Points on a hilly landscape, in no order, each with its height.
From any point a ball rolls to the lowest of the 4 points nearest to it. It stops when none of these is lower. Distance is the straight distance between rows; heights are no part of it.
Z_940 (h 4.25): [  9  21   8  10  14 -43 -34   1   4  17 -12   1 -39   1  12   0  -8  14
  -4   6 -13 -26 -25  21   5 -32 -27 -22  -2   0   1 -33 -26  20   6 -11
  -6 -12  15 -18  20 -15 -37  31   7 -11  26 -21]
Z_663 (h 1.59): [  1   2   8 -36  19  14  -7   7  -6  27  -2 -20 -24  11  51  -1 -23  -8
  -2  12   1  23 -16  29  -1  -2 -59 -32   1   7 -26 -18   5  32 -16  27
   1  -7   7 -11  23  23 -36   5  47  24   5 -14]
Z_206 (h 1.00): [  9 -16  -8  -3  -3  21   3  -2  -9   8   2 -20  -8 -10  21   4  -7 -17
  -2  15   0  10   7  -2  -2  -1 -50  -9  -5  -3 -21   8  23  13 -10  -5
  13  -6  14   0  19  22 -22  -5  12  20 -19   5]
Z_538 (h 3.94): [ 15  24  -4  15  -8 -19 -14 -25  23  10  -1  -6 -14 -19  16  21 -28  -6
 -13  -9  -9 -13 -36   9   2 -16 -33 -13 -14 -12   2 -20 -17  26 -11   5
   1  -2  23 -32  24 -16 -29  30 -26   1   0 -18]
Z_608 (h 4.28): [-17 -13   2  -1  13  11  30  24 -26 -34  18   4  21  10  -7 -13  14   1
  -8  -1  27  36  21  -9  12  19  17  37   5   1 -18  18  24   2 -13   8
   0  -8 -25  23  -9  20   0 -37  25  26 -11  18]
Z_376 (h 4.11): [ 10 -47  -2   5   4  22  25  26  -3 -17  -5 -29  -1  19 -23 -25  -1 -32
 -19  -5  18  49  -2 -25 -33  40 -22  34 -26 -11 -34  22  33  20  -9   5
  25   8 -17  10  11  42  -5 -24 -12  23 -26  13]
Z_356 (h 3.34): [ -5 -23  -4  13  -3   9   2  -5  -7 -10   8  -4  20  -1 -12  -6  11  -7
 -12  -7  16  22  23  -2  -1  19  13  11 -17   3  -5  -2  -3 -11   1  -6
   5 -10  -4   5  -8 -16   3 -23 -11   1   0   7]
Z_340 (h 5.30): [ -2 -29 -10  11   7  22  25   8  -6 -19  -3 -13  23  18 -24  -3   4 -36
 -25 -10  20  33   2 -13  -8  53  21  25 -25 -15  -6  10  30   3   6 -13
  14  -3 -17   3  -8  30   6 -14 -21  19 -18   5]
Z_113 (h 1.35): [-20 -17   7  11  -4  -9   6 -15  -5 -34  26  25  37   0 -57   2  25   6
  16 -27   8 -24  21 -21   0   8  57  30 -10  26   1  10   6  -9  19 -18
 -10  12  -8  21 -16 -11  49 -14  -2  -9  -6   9]
Z_459 (h 1.34): [ 18  25  -1  16 -21 -31 -26 -17  42   0  -8  14  -5 -21  -5  31 -27   1
   3 -15 -14 -22 -26  -8  -8 -11 -15  -3 -16   1  19 -12 -30   9  -8  -7
  -7 -15  24 -28  23 -28   3   5 -30 -16   8  -8]
Z_543 (h 5.87): [  9  23  -6  -1  -1 -46 -48 -15  30  11 -18  29 -20 -16   1   3 -15  13
  15  -5 -21 -45 -25   0  -3 -37  -2 -12  -6   5  21 -27 -33   1 -10 -18
  -6  14  42 -33  23 -30   4  36  -7 -42  30 -15]
Z_742 (h 1.74): [ 18   1   4 -11   5  -9  -4   7  14  14 -12 -17 -20  -6  21   7 -25 -19
 -16  12   7   4 -14  10  -5 -18 -43 -16   5   1 -17 -22   1  24 -12  17
   4   0   3   0  13   5 -15   9   2   6  -1 -14]
Z_666 (h 6.17): [-28  29  -5 -11   3 -10 -17  11 -13   2   2  24 -26  -1  15 -27  11  26
  28   1  -7 -22   8  17  10 -23  40 -22  42  14  12   1 -16 -15  16   6
 -10 -18 -17  14 -26  -3  13   8  23   4  25   3]
Z_719 (h 5.81): [ 12  17   1  -3 -21 -35 -28   0  21   1 -21  13 -15  -9  16  10  -8   2
  -3 -11 -15 -38 -36  13   5 -20 -15  -6  -5   2  17 -16 -26  15 -11 -10
 -14  -2  31 -15  25 -40 -16  32 -19 -15  20 -25]
Z_993 (h 4.79): [  2 -31 -21  14  -8   3  20  10 -15 -34  -3  -7  16  -6 -41   3   9 -16
 -26 -13   2   3   2 -33 -10  33  19  20 -28   3  -5   0   9  -9  -9 -22
  12  16 -11   3 -21  -5  10  -1 -35  -1  -4  13]
Z_121 (h 2.76): [ 14   9   5  14 -11  -7 -13 -19  28   6  -6  -9 -15 -14  12  15 -14  -8
 -10   0  -9  -1 -27  -9  -8 -15 -23  -9  -5  -2   2 -20  -1  17 -11   3
   3  -2   1 -25   8 -12 -24   6 -18   7  -1  -2]
Z_954 (h 4.64): [  1 -44 -13   2   0  21  25  17 -12  -9  -3 -20  16   4 -10  -1  -6 -33
 -11 -14   6  30   5  -6 -12  39  -9  21 -17  -9 -24   7  31   5  -6 -10
  10  12 -18 -12  -1  49  10 -23 -24   4 -13  16]
Z_211 (h 2.94): [ 40 -31  12   7   7  28  -4  29   9  24   1 -45 -11  10  13  15 -18 -26
 -12  20 -11  55 -13   7 -14   5 -67  -4 -23  -6 -53  10  41  36  -5  20
  14  12  29   9  28  33 -13  -5 -16   9 -17  -3]
Z_794 (h 1.06): [  2 -19  -5  16  -8  -5  15 -18  16 -22   9  -6  17  -5  -8  20   7  -9
 -14   1   2  -7   1  -6  14   5   0   6 -16  -1   3 -13  -2 -12   4  -8
   5  13  -1 -18   5  -3  -1 -17 -28  -6  -5   9]
Z_989 (h 6.41): [ 21  33  -3  12 -15 -46 -67 -27  47 -11 -16  21 -37 -21  -5  16 -11   3
  13 -17 -24 -36 -37  -5   8 -10 -13  -4 -24   1  27 -17 -58  -9  -6 -15
 -16  -8  54 -26  15 -39   0  36 -31 -41  19 -21]
Z_248 (h 1.29): [ 20 -24  16 -13  -7  14 -19   9   9  36  -4 -38 -38   7  43  -6 -28 -21
  -6  22 -12  40 -27   5 -20  -4 -49 -27   6   2 -34  -3  28  43 -17  21
   6  -9  24  -6  26  19 -50   7   3  -1  -4 -26]
Z_143 (h 5.16): [  7  29  -6  12  -5 -33 -47  -2  10  13 -20  19 -36  -3   5 -17 -10  16
   2 -10 -19 -41 -25   9  12 -44 -11 -16   2  -7  19 -20 -26   1   7  -5
 -12  11  21 -21  16 -27 -15  25  -4 -19  20 -20]
Z_872 (h 5.49): [-15  25  10 -22  -5 -21 -24 -31  12  -4  16  11   1   1  -4  -4  12  28
  11  -3 -11 -30   9  -7  -2 -16  51  -8  10   8  32   3 -31 -32  18  -1
 -12  17 -15   9  -9 -39  29  27  11 -20  16  -8]
Z_336 (h 4.81): [ 10  19  -3  -8 -12 -18  -4 -32  21  -7  10  15   3 -10 -15  13   9  31
  14 -21  -8 -57  -8   0   8   0  37  -4  -8  13  43 -12 -42 -36  15 -16
   8   4  10  -8  -9 -29  29  23 -12 -49  23  -5]
Z_635 (h 0.22): [-14  45  -4 -23   7 -18  -7 -35   0  -6  13  41  11  -2 -19 -18  15  23
   9 -30   7 -38  10  18  28 -15  70 -25  20   6  25   6 -34 -48  18  -5
 -31  10 -21  14 -25 -25  17  16  21  -4  29   5]
Z_141 (h 4.95): [-19 -26  -7  28  10  11  35  33 -23 -30  -1   8  27   9 -29 -23  26   5
  -3  -3  21  17  26  -6   5  20  51  23   2  14 -23  20  19 -18  -5  -2
  -2 -15 -36  25  -5   7  24 -27   9  24  -3  29]
Z_50 (h 3.75): [  0 -48   1  15  12  15  33  18  -3  -7 -18 -37   4  13  -3   2  -3 -54
   0   4  20  36  -8 -22 -22  33 -26  32 -11  -5 -13  30  25   6 -16  10
  19  11   8   5   9  38   2 -28  -9   9 -31  -1]
Z_414 (h 6.10): [-12  35   6  -6   0   6  -8 -15   1   1   3  28   1   8  -1 -20  27  30
  18  -3  -7 -31  14   5   0  -6  49   6  24  -3  29   8 -23 -19  21  -4
  -1 -12 -17  11 -24 -10   8  17  14  -6   5   1]
Z_105 (h 4.47): [ -2  22 -21   8   1 -24  -1  -4  -7   9 -14  16 -27   3  13 -17   6  12
  14 -11  -6 -37  -4   4   7 -16   9 -25  29 -12  28 -12 -17  -9   7   2
  -1  -7  -6  -9  -5 -20  14  21   4 -10  16  -8]
Z_808 (h 5.69): [-14   7   6   2   3 -17  -7 -18  10 -10  16  19  30  -1 -32  11  23  11
  15  -9   9 -40   7  -5   2  -6  64  13  -4   8  33   5 -24 -35  26  -7
 -31   9 -17   7 -21 -31  36   7  -7 -23  13  -1]
Z_302 (h 4.34): [ -3   2   9  22  -7   9   7  -6   1   2   2   1  20  -2   1   2  12  23
   0   8  -2  -2  15 -12   1  14  33   3   8  -4  19 -10  -8   1 -10  -4
   0 -16 -13   6 -11 -19  34  -1 -16  -1  -4   9]
Z_321 (h 5.63): [-14 -29  -2  -4  -2   8  44  18  -9 -36   1  12  23  21 -47   0  15 -10
 -28 -34  19   9  -4 -28 -10  46  45  44 -23 -10 -11  21  15   8  -6  -3
   7  14 -19  19  -5   7  21 -10 -25  11 -12  23]
Z_507 (h 2.97): [-19   1   4   6  11  27  30  21 -24  -7   6  20  21   2  -1 -30  19  17
  10   4  15  17  28   4  12  15  24  21   4   7   2  33  16 -22   8  -1
   2 -22 -25  27  -7  16  15 -10  26   7 -10   9]
Z_692 (h 3.40): [  9 -16 -10  25  -9  -3   4  -4   3 -18  -3   3  16 -14 -33  24  -3 -20
 -17  -6   1   0   1 -11  -5  23   7  16 -28   6  -6 -10  -6  11   4   1
  -6  -3  12 -11   2  -6  17 -13 -45  -5   2  12]
Z_55 (h 2.65): [ 10 -33   9  15  -1  26  16  -4  14  -5   4 -28   6   2   0   9 -10 -36
  -1   2   2  32 -17 -10  -9  20 -48  -2 -23 -11 -18  22  32  18  -7  13
  22  13   0  -9  22  42 -18 -22 -22   2 -20  12]
Z_705 (h 5.95): [ 15  31  -1   1 -17 -29 -32 -22  37 -15  -5  33  -5  -9  -3  18  -7  19
  19 -29 -14 -50 -24  -2  10 -20  13  -6 -12  20  30 -12 -42 -24   6  -7
   3  14  28 -11  13 -36   5  16 -32 -50  26 -20]
Z_36 (h 0.99): [-13  -5   4 -16  12  16  10  31 -17   9  17 -20  -3   5  12 -22  -5  -2
  -1  23   7  46  20  10  -6   9 -29  -7  20 -13 -35   9  27  20   0  13
  -1 -18  -7  11   2  24 -10 -13  20  37 -15   3]
Z_475 (h 0.85): [ 29 -21  13  10  -1  17 -19  -7   1  23  -6 -33 -15  -2  29  15 -14 -20
  -4  18 -16  20  -2   7 -15 -15 -38 -10  -1  -1 -19  -1  22  32  -4   3
  12  15  20 -15  17  13 -19   9  -6   8  -5  -2]
Z_871 (h 4.40): [-36  -8  -4  -7   8  -2  14 -23  -1 -21  15  26  38   3 -36   1  20  24
  -2 -13   0 -39  19  -8  -1   0  58  17  -1  13  19  32  -4 -20  27  -9
 -16  20 -18  12 -37 -17  45   2  -3 -19   5  10]
Z_259 (h 2.22): [ 11 -27   2  -9   6  26  14  31  -4  20   2 -43 -14  13  34  10 -17 -12
 -12  41  -2  44   2   0  -3  14 -60 -11   9  -5 -40  14  30  42 -20  23
  18   4  10   7  24  29 -16 -23  18   9 -26  -2]
Z_801 (h 4.92): [-15  10   6   3 -10 -16   3 -33  21  -7   3  20  -3  -8 -12  14   8  29
  21   0 -10 -40  14  -5 -10  -8  32 -11  -6   4  34  -6 -21 -14  11  -1
  16   4  -1  -8  -9 -31  25  19 -11 -30  17  -1]
Z_985 (h 3.70): [  8  20  10   5 -12 -14  10  -3  -3   4 -17   2 -12   7   8   5 -12  13
   5  -4   2  -9   3   7   7  -2 -12 -18  16 -13   4 -15 -12  -5  10  11
   0 -18   7  -4   2 -16   4   6   2  12   8  -9]
Z_469 (h 6.21): [-18  47   5 -10   7  14   1   2 -12   9  -1  28  15  -7  -6 -29  26  19
  11   3   2 -23   6   9  20  -6  38 -16  35   9  19   5  -8  -6  14   1
 -22 -18 -40   8 -21   2  12   5  22  -9   5   9]
Z_297 (h 2.63): [ 12   2   2  13  -5 -21 -10  -8  11  14 -12 -21 -24  -6  18   6  -3   2
 -19   0   1  -7 -11   7  14 -15 -31 -15   4  -1  -9  -5  -9  16  -1  -3
  -4  -4  18 -11  10 -18 -20   7  -2  13   7  -8]
Z_386 (h 4.98): [-16 -33 -11  -5   1  13  52  28 -25 -24   5  -6  17  20 -17 -20  16 -18
 -15 -12  30  35  17 -22  -3  47  29  41  -2  11 -27  20  24  -4  -9  -6
   5   3 -39  24   1  38  21 -33   8  37 -12  32]
Z_360 (h 1.72): [ 15 -23   3   2  -8  37   3  -3  -1  -4   2 -29  -5  -9   0  13   1 -19
 -17   7  12  16   4   1  -9  12 -33   7  -9 -14 -12   2  14   0  -2  -3
  14   5  -2   0   1  20  -8  -8 -10  13 -12  18]
Z_166 (h 1.68): [  9 -15  16 -24  14  17   1  24 -20  22 -13 -21 -16  22  57  -1 -14 -14
   2  28 -16  45   2  12 -23  -3 -63 -32   8  -2 -39  15  43  37 -23  23
   3   1  20   1  27  24 -25 -21  33   7 -13 -17]
Z_52 (h 4.90): [ 19   7  -8   7 -19 -18 -10 -20  15 -10   3  13  12  -5  -4  34  -2  -5
  -7   1 -23 -25  -3 -11   0   6  -3   9 -21  12  16 -13 -34 -11 -10  -8
   2  -3  15 -13   9 -31   9 -13 -33 -14  -4   2]
Z_168 (h 2.13): [-25  -1  -1 -41  14  19  15  42 -15  35   3 -29  -7  15  31  -7 -12 -19
   7  36  -3  61  19  11   1  20 -43  -2  23  -3 -37  14  55  28 -13  13
   6 -12   9  28  -5  36 -24 -23  41  27 -25  -2]
Z_301 (h 3.39): [ -4  -5 -12  18   7  -7   3 -15   9 -13   6  19  25  -1 -19  27  19   4
  -3  -2 -14 -13  12 -22   2  15  26  14 -10   5  22   1 -12 -17  -2  -7
   3   1   8 -12   6 -25  19  -2 -26 -22  -5   9]
Z_108 (h 6.05): [ 19  -4  -6  15 -24 -13 -27 -19  44  -2  -4  -5 -13 -17   8  31 -37 -17
   0  -4 -17 -16 -29  -9  -7  -8 -21   5 -21 -10  16 -17  -2  15  -9 -11
  -3  17  37 -31  17 -13 -15   4 -47  -4 -18 -11]
Z_607 (h 3.64): [  4  -4   6  16 -19   1  -3 -16  19  -6   2  -4   4  -8   0  33 -22 -10
 -10   5 -12   2 -23  -3  -7  -2 -16  12 -12  -2   5 -15  -1   3 -13   5
  11   2  15 -20  15  -8  -6  -1 -34   5 -12   8]
Z_684 (h 4.54): [-24  39  -7 -36   7  13   0 -16 -14 -10  -1  31  15  -3 -20 -14  28  24
   8  -4   0 -23  23   0  23 -12  57 -11  34  10  26  14 -19 -47  15  -4
 -20   1 -33  22 -34 -21  23   1  30 -14   9   9]
Z_695 (h 3.33): [ -6 -15   4 -10  -9  18  38  18 -25  -1  14 -15  21   2  -2 -20  -3 -25
  -9   5  21  48  23 -11  -8  41  -2  30  -2  -6 -27  14  37  -8 -15   8
  21  11 -23  25  -5  31 -19 -30  20  36 -26  10]
Z_847 (h 3.81): [ 10  12   3   8   3 -24 -13   6  11  18  -3   9 -19  -4   9   2  -6  10
  -6  -4  -5 -24 -30   8   7 -28 -15 -21   5  -3  11 -15 -19  14   7   4
  -8  -9  21 -12   6 -21  -4  22   7   4  35  -5]
Z_547 (h 2.79): [  8 -42   0   8  11  38  17  24  -8  12  -9 -44  -6  11   2  -7  -2 -32
   2  10  11  44  11  -4 -21  21 -31  17  -4 -15 -27  15  25  17  -9  10
  18  12   5  -4   5  40  -7 -26  -4  19 -21  12]
Z_449 (h 4.41): [-17 -35   0  17   5  -6  26  10 -20 -35  10  14  30   1 -37  -3  15  -3
 -16 -17   8   1  15 -18  -7  18  50  41  -6   0 -10  13  -6   1  -6 -17
  -3  12 -11  14 -21  -9  30 -14 -11  -5  -9  16]
Z_404 (h 5.86): [ -6 -49 -13   0   1  25  53  28  -7 -15   8 -29  21  16 -18 -16  14 -23
 -16 -14  36  29   9 -20 -31  64  23  44 -18  -8 -31  33  42  12 -22   7
  14  13 -29  21  15  43   1 -43   6  35 -33  27]
Z_780 (h 5.64): [ 10  34   8   9  -9 -30  -8 -16  23  13  -8  20 -15  -3   1   0 -10  23
  21  -3 -13 -51 -21   3  16 -20   1 -16   2   4  24  -9 -41 -10   6 -15
 -13   8  18 -18  15 -32   6  20 -11 -30  25 -10]
Z_230 (h 1.36): [ 12  -6   3 -16  -9   9   3  18   1  27  10 -21 -17   8  31  14 -16  -6
   3  16   5  19 -11   7  -6   1 -52 -24  -1   0 -21  -3  23  31  -6  18
   2  -7   2  -4   3  24 -22  -3  21  15  -5   0]
Z_310 (h 3.71): [ 34 -41  16  12  -1  15   9 -12  10  -1 -12 -36   6  17 -11   1  -9 -37
 -15   8 -10  41 -20 -24 -10   8 -43  26 -28  -4 -35  18  30  25 -15  15
  20  29  22  -6  38  31 -12 -34 -36  16 -18  -1]
Z_931 (h 2.14): [ -4  12   6  -9   5  12   7  13 -19  -4  10 -12  10  -3   7 -27   8  -1
  12  18  11  30  27  -6  -1  13  -5  24   8 -13 -23   6  20   1   4   7
   8  -1 -22  12 -10  23 -17  -9   9  30 -10   5]
Z_254 (h 1.73): [ 13 -22  -1  -2   2  19   4  15  -8   2  12 -13   4   0   1  -2  -1 -16
   0  24   1  43  15 -11  -8  24 -39   2   4  -4 -27  13  30  14 -13  -8
  19  -4   4   2   4  25 -14 -11  -1  19 -22  19]
Z_810 (h 5.10): [ -7  18 -13 -21   1 -21 -16 -19  25  -6   2  25  17 -13 -19  24   6  19
   1 -21   3 -57   5  -7  -2   3  66  -1  -3   6  50  -2 -38 -52  21 -12
  -8  19   5  -8 -44 -35  22  21   2 -34   5  -6]
Z_745 (h 1.98): [ 11  -2  -7   2  18 -11 -29  -7  12  34 -14 -25 -33  -1  29  11 -15  -7
 -15   3 -16   5 -25  21 -18 -25 -42 -27  -2  -7  -7 -30  -2  31 -15  -6
  -5  -1  16 -31   9  10 -40  31   3 -12  10 -19]
Z_771 (h 4.39): [ -6  27  -9   9   6 -40 -62 -13   4  32   1  11 -24  -6  31  -1 -18  19
   1   6 -31 -40 -23  38  19 -59  -8 -30   7 -14  31 -46 -31   7   9 -14
 -19   6  11 -26  11 -20 -14  50   7 -45  50 -26]
Z_455 (h 3.01): [-19  10   2  -4   0  15  17  -4 -17 -14  -2  20  27   3 -12 -10  28  23
  11   0   6  -5  22   6  11   1  34  -4   6  16  19  10   8 -17  10   2
   7 -21 -28  23 -15 -13  26  -5  21  -5  10   2]
Z_503 (h 2.15): [ -7  -8  -1 -14 -10  30  17  10 -15  -9  20 -16   0  11   6 -18   0  -8
  -3  13  16  54  25   2 -15  11 -16  22   5   0 -29   5  25   8  -4  -6
   3 -16  -6   0  -2  34 -19 -17  14  32 -15   1]
Z_774 (h 1.11): [ -6  -3  -1  13  16  -2  13  -5 -11 -13   2  16  21  -2 -25  -5   6  11
   1 -20 -11 -19  24 -20  -9  -3  42  19  -5  17  30   0 -11  -9  11 -13
 -13   3  -3  11 -27  -9  33  -1 -20 -16  -6   3]
Z_537 (h 0.88): [ -4   0   2   7  -4   5  14  11  -9 -12   0  12  15   4 -14 -19  18   8
  19   7   1 -14  19   5   0   2  34  18   5   6  16  17  -2 -21  12   3
 -10   2 -27  18 -13  -3  13  -6   7  -3  -1   7]
Z_249 (h 3.18): [ 23 -29  -1   9 -15  11  14  -7  16  -5   0 -19  15 -17 -26  21  -8 -27
  -9   2  -9  10  -9  -9  -2  19 -17  13 -29  -4 -15   8   6   6  -7 -11
  14  11   6 -12  23  25   1 -13 -34  -7 -13   9]
Z_415 (h 0.45): [ 24  -1   0   4   1  -8 -12 -19  34  13  -5 -13 -22 -10  14  26 -30  -5
 -14   8  -9  -2 -21   3 -22 -29 -46 -19  -4  -8 -20  -8  13  35 -15   0
  13   7  20 -19  21  -5 -27  17  -5   7  -3 -11]
Z_308 (h 4.38): [  2   2 -10  -7 -15 -16  -5 -19  27  -5   2  17   9 -13  -8  15   5  29
  13 -14  -4 -18   1 -14   8  13  17   5  -7  14  25   1 -31 -30   2  -8
  -9  10  11 -12  16 -27  24   8 -23 -35  13  -7]
Z_952 (h 3.29): [ -2  34  10  -5  -4   3  -3   8 -16  15 -17  14  -6  -2  16 -18  11  19
   6   1   7  -2  13  11   5 -17   4 -16  13  -7   7  10  -6  -6   9   6
 -13 -26 -18  16 -12  -9   6  -1  15   4   8   6]
Z_596 (h 3.20): [ -6  12   2 -19   3  -8  -6  11 -12  10  -3  13 -20  14  20 -22 -11  21
   2   0  -2  -7   9  11   6  -8 -11 -15  24 -14   1  -8  -4  12   1   8
  -5 -16   2  12 -12   2  -5  -4  15  14   7   1]
Z_225 (h 2.87): [ 10  12 -10   5  27 -21 -30  -2 -21  26 -11   6 -34  -4  43 -19  -9   3
   3   5  -3 -15 -21  29  17 -49 -36 -30  22   1   0 -33 -22  22   2  12
 -16  -4  -7   7  17   7 -40  18  20 -13  34 -13]
Z_210 (h 4.49): [  7  14   1   8 -28  -8  -9 -12  -5 -11 -10  -1  -3  -8   5   3  13  19
  10 -10  -4 -19   5  -3   5  -5   5 -20  -6  -7  21  -9 -17 -20  10  -8
   1 -19   0 -11   1 -27   9  -3 -14 -13   7  -7]
Z_548 (h 5.03): [  1  18 -11 -17 -11 -15 -18 -28  16   2   1  24  -1  -5 -13   9  14  24
  26 -31 -10 -49   3  -9   4 -10  36 -28  20  10  51  -3 -46 -42  25 -20
 -13  -4  16  -8 -21 -36  22  21   7 -35  24 -15]
Z_734 (h 5.28): [ 13  15   8  14  -6 -17 -11 -13  16   9  -8   6 -13 -13   0  16   1   9
   0   5  -1 -32 -15  -6   2 -18  -8  -7  -3  -7  26 -23 -33  -3   1 -18
  -2  -9  13   3  13 -29  -7  10  -6 -21  -5   6]
Z_395 (h 1.48): [-30 -16  -8 -26   5   7  44  36 -46   0   2 -16  15  17  13 -40  -7  -1
  13  15  42  66  20  12  22  17  -9  28  34 -12 -37  18  37   3 -14  12
  -2  10 -22  38 -19  45  -9 -46  39  29 -42  17]
Z_558 (h 3.38): [  7  24   6  12  20 -30 -42   0 -13  26   7   9 -36   3  45 -23 -16  21
   4  14 -31  -3 -28  26   9 -60 -32 -33  16  -4  15 -38 -35  10  -6  -4
  -5  -3  23 -34  15  -7 -51  27  24 -31  32 -18]
Z_139 (h 3.17): [-16   0   9  21   8  22  -1   2 -13  -6   1   2  19  -1 -17   1  26   8
   2  -6   8  12  26 -10   0  11  34  25  -9  11  14  -9   5 -10  12   8
  -4 -10 -19   8 -14  -1  18   1   6   1  -6   4]
Z_407 (h 6.43): [-24  11 -14  -5  -2 -12   8 -15   3 -26  24  41  36 -18 -44  29   7  14
   8 -16  30 -55  12 -22   3  -1  81  27  -7  11  19  13 -23 -50  34 -18
 -15  26   3  13 -34 -42  49  12  -6 -23  10   5]
Z_184 (h 1.75): [ 13 -15  11  15 -19  17  -8  -7   3   8   0 -24   3  -6  -5  15 -19 -17
  -7  -3 -14   6  -3  -9  -9 -11 -34   7  -8  -5 -14   3  16  25   0   0
  17   9   4 -21  18   4 -12 -13 -23  15  -9   4]
Z_667 (h 1.93): [  7 -20   7 -10  13  41  16  32  -8  17  11 -23   3  -4  16  -4 -11 -27
  -1  24   8  50  11  -1  -6  20 -43  -9   2 -12 -45  14  27  30 -13  18
  17   6   7   8  11  38 -17 -18  20  28 -31  -3]
Z_814 (h 3.44): [  7  17   0  10   8 -25 -20  17 -19  25  -2  11 -25  -5  22 -19 -15   2
  -9  11 -14 -29 -22  18   9 -25 -11 -37   7  -4  12 -32 -27  10  12   9
 -14 -18  11 -14   9  -1 -10  27  25 -20  29  -9]
Z_767 (h 5.09): [ -7 -31  -6   7   4  16  21   9 -21 -15   6   0  22  -5 -13   1  25  -7
 -12 -14  24  35   8  -6  -1  32  30  37 -21   7 -21   7  23 -13  11   1
   5   2 -31  25   1  10  14 -16  -7  26  -6  17]
Z_87 (h 3.63): [-25   7   5  10   7  30  28  38 -34 -16   5   8  24   3  -4 -31  11  19
   6   4  10  44  35   4  31   5   5  26  24   3  -5  17  31 -11   7  -2
   7 -20 -21  33 -12  12   2 -28  38  15 -24  11]
Z_21 (h 2.45): [ 13  15  -4  -3  13 -21 -26  -1  -6  22  -4  -9 -38  -2  32  14 -10 -13
 -11  15  -6  -2 -14  33 -11 -32 -38 -36  17  -8  -3 -22  -8   5 -20  10
 -12   5   6 -15   2   1 -40  22  18   8  26 -23]
Z_215 (h 3.74): [  0  12   6 -10   8  13   3  21 -22   8  -1 -12 -21   5  29 -17  -5  -5
  -2  11  18  19   6  19   8  -8 -21 -13  15 -14  -9 -16   2  15   5  12
  -2 -16  -6  11 -17  22 -28  -2  16  38 -15  -8]
Z_650 (h 5.61): [-23  53 -15 -34   1   7 -11  -1 -23  -5   2  23   1  -3   1 -13  28  34
  14 -10   4 -26  19   9  28 -18  47 -22  26  15  24  11 -11 -28  12  -2
  -4 -13 -33  30 -29  -2  21   0  41  12  22  10]
Z_346 (h 4.33): [-32  19  -4 -11   5  16   9  -7 -31  -9  13  21  30   3 -15  -6  23  20
  12 -10  -1  -9  34  11  28   2  49   0   7  17  28  27  12 -40  17   1
 -12 -12 -31   9 -30  -9  28  -5  42   7   1  12]
Z_288 (h 3.72): [ 30 -41   9  21  -2   6   8   7  31   6 -10 -42 -24   9  12  20 -18 -40
 -27  26 -23  42 -27  -3   0  -7 -70  -2 -12  -9 -38  12  33  38 -40  27
  11   8  49 -18  38  25 -32 -10 -37  20 -18 -20]
Z_648 (h 1.45): [ 29 -14  20  -9   1   9 -12  -1  34  26 -15 -30 -20  -1  21   8 -26 -21
  -3   4 -22  10 -28   2 -14 -13 -48 -11 -13  -6 -16  -1  23  26 -13  10
  11   6  43 -24   8   6 -16  -2 -22   7 -12  -8]
Z_620 (h 5.97): [-40  21  -7 -23  11  -2  14 -19 -12  -2  11  27  22   4 -27   4  21  23
  10  -6   7 -43  14   5  13  -6  63   5  12  15  34   7 -16 -44  18   4
 -32   2 -20  10 -22 -27  37   4  28   1   4  10]
Z_795 (h 4.93): [  2   3   6  15 -13  -6  11  -7   1 -22  -3   0  16  -4   4  16   0 -16
  -3  11   2  23   7   6   3   3 -11  -1  11 -13 -10  -5   6  -4 -12  14
  11  -9  -7   5  -1   2 -17   4 -10  16 -10   7]
Z_56 (h 1.86): [  0  35   8  -7  -1   3  10  19 -19   0   5   9   5  13  15 -30   5  21
   7  15  12  14  10   8  19  -6   8  10  21   2  -1   7  26  -3   7  10
  -6 -27 -18  14  -4   9   6  -8  16  20  -4   1]
Z_896 (h 5.19): [-10  17  -8  -7  -3 -34 -32 -17   6  12 -11  44 -28  -4   3  -7  -4  25
  27  -4 -22 -49  -5  15  22 -37   9 -33  20   5  18 -31 -29 -15  20 -23
  -9   0   1 -19  -8 -21   4  41  19 -37  40 -12]
Z_447 (h 5.11): [  2 -55  -5  -2   7  23  36  22  -9 -14  -5 -23   2  30 -39  -3   3 -22
 -13 -13  37  36  -1 -18 -30  54   1  31 -27  -6 -27  21  35  18 -19   8
  16  13 -19  10 -17  33  -3 -23 -19  29 -35  17]
Z_603 (h 1.47): [ 10  -2  20 -23   5   6 -26 -10   1  32  -1 -21 -29  -6  40  -2 -17 -13
   2   4 -18  40 -25  19 -29 -17 -69 -41   5 -12 -28   6   7  30 -26  15
  -6  -1  16   2   8  28 -41  16  20 -10  15 -26]
Z_718 (h 5.42): [-36  34  -5 -18  18  21   5  -6 -27 -16  -1  30  29  13 -29 -19  25  23
  14   8  13 -28  21  23  22 -10  71 -17  21  18  16  18 -16 -46  27 -17
   3  -7 -31  26 -45 -13  30  -4  43   5   3   1]
Z_142 (h 5.32): [ -7  35  -9  -4   4  -7 -14 -26  32 -15  15  31  22 -12 -33  40   1  18
  16 -15   2 -53   4 -20  -4   5  48   7 -14  16  44  -7 -36 -35  22 -14
 -10  25  19  -9 -14 -32  37  21 -33 -33   9 -10]

Call two points neighbours if one is among the 4 nearest of the other. Go from one point of each pair to the other, from neighbour to neighbour, staying as low as possible. Name the highest point that can't be avoided.
Z_56, Z_635 -> Z_684
Z_415, Z_56 -> Z_931
Z_537, Z_415 -> Z_507

For each start below, name the point where the ball stops.
Z_543 -> Z_415
Z_780 -> Z_415
Z_548 -> Z_794
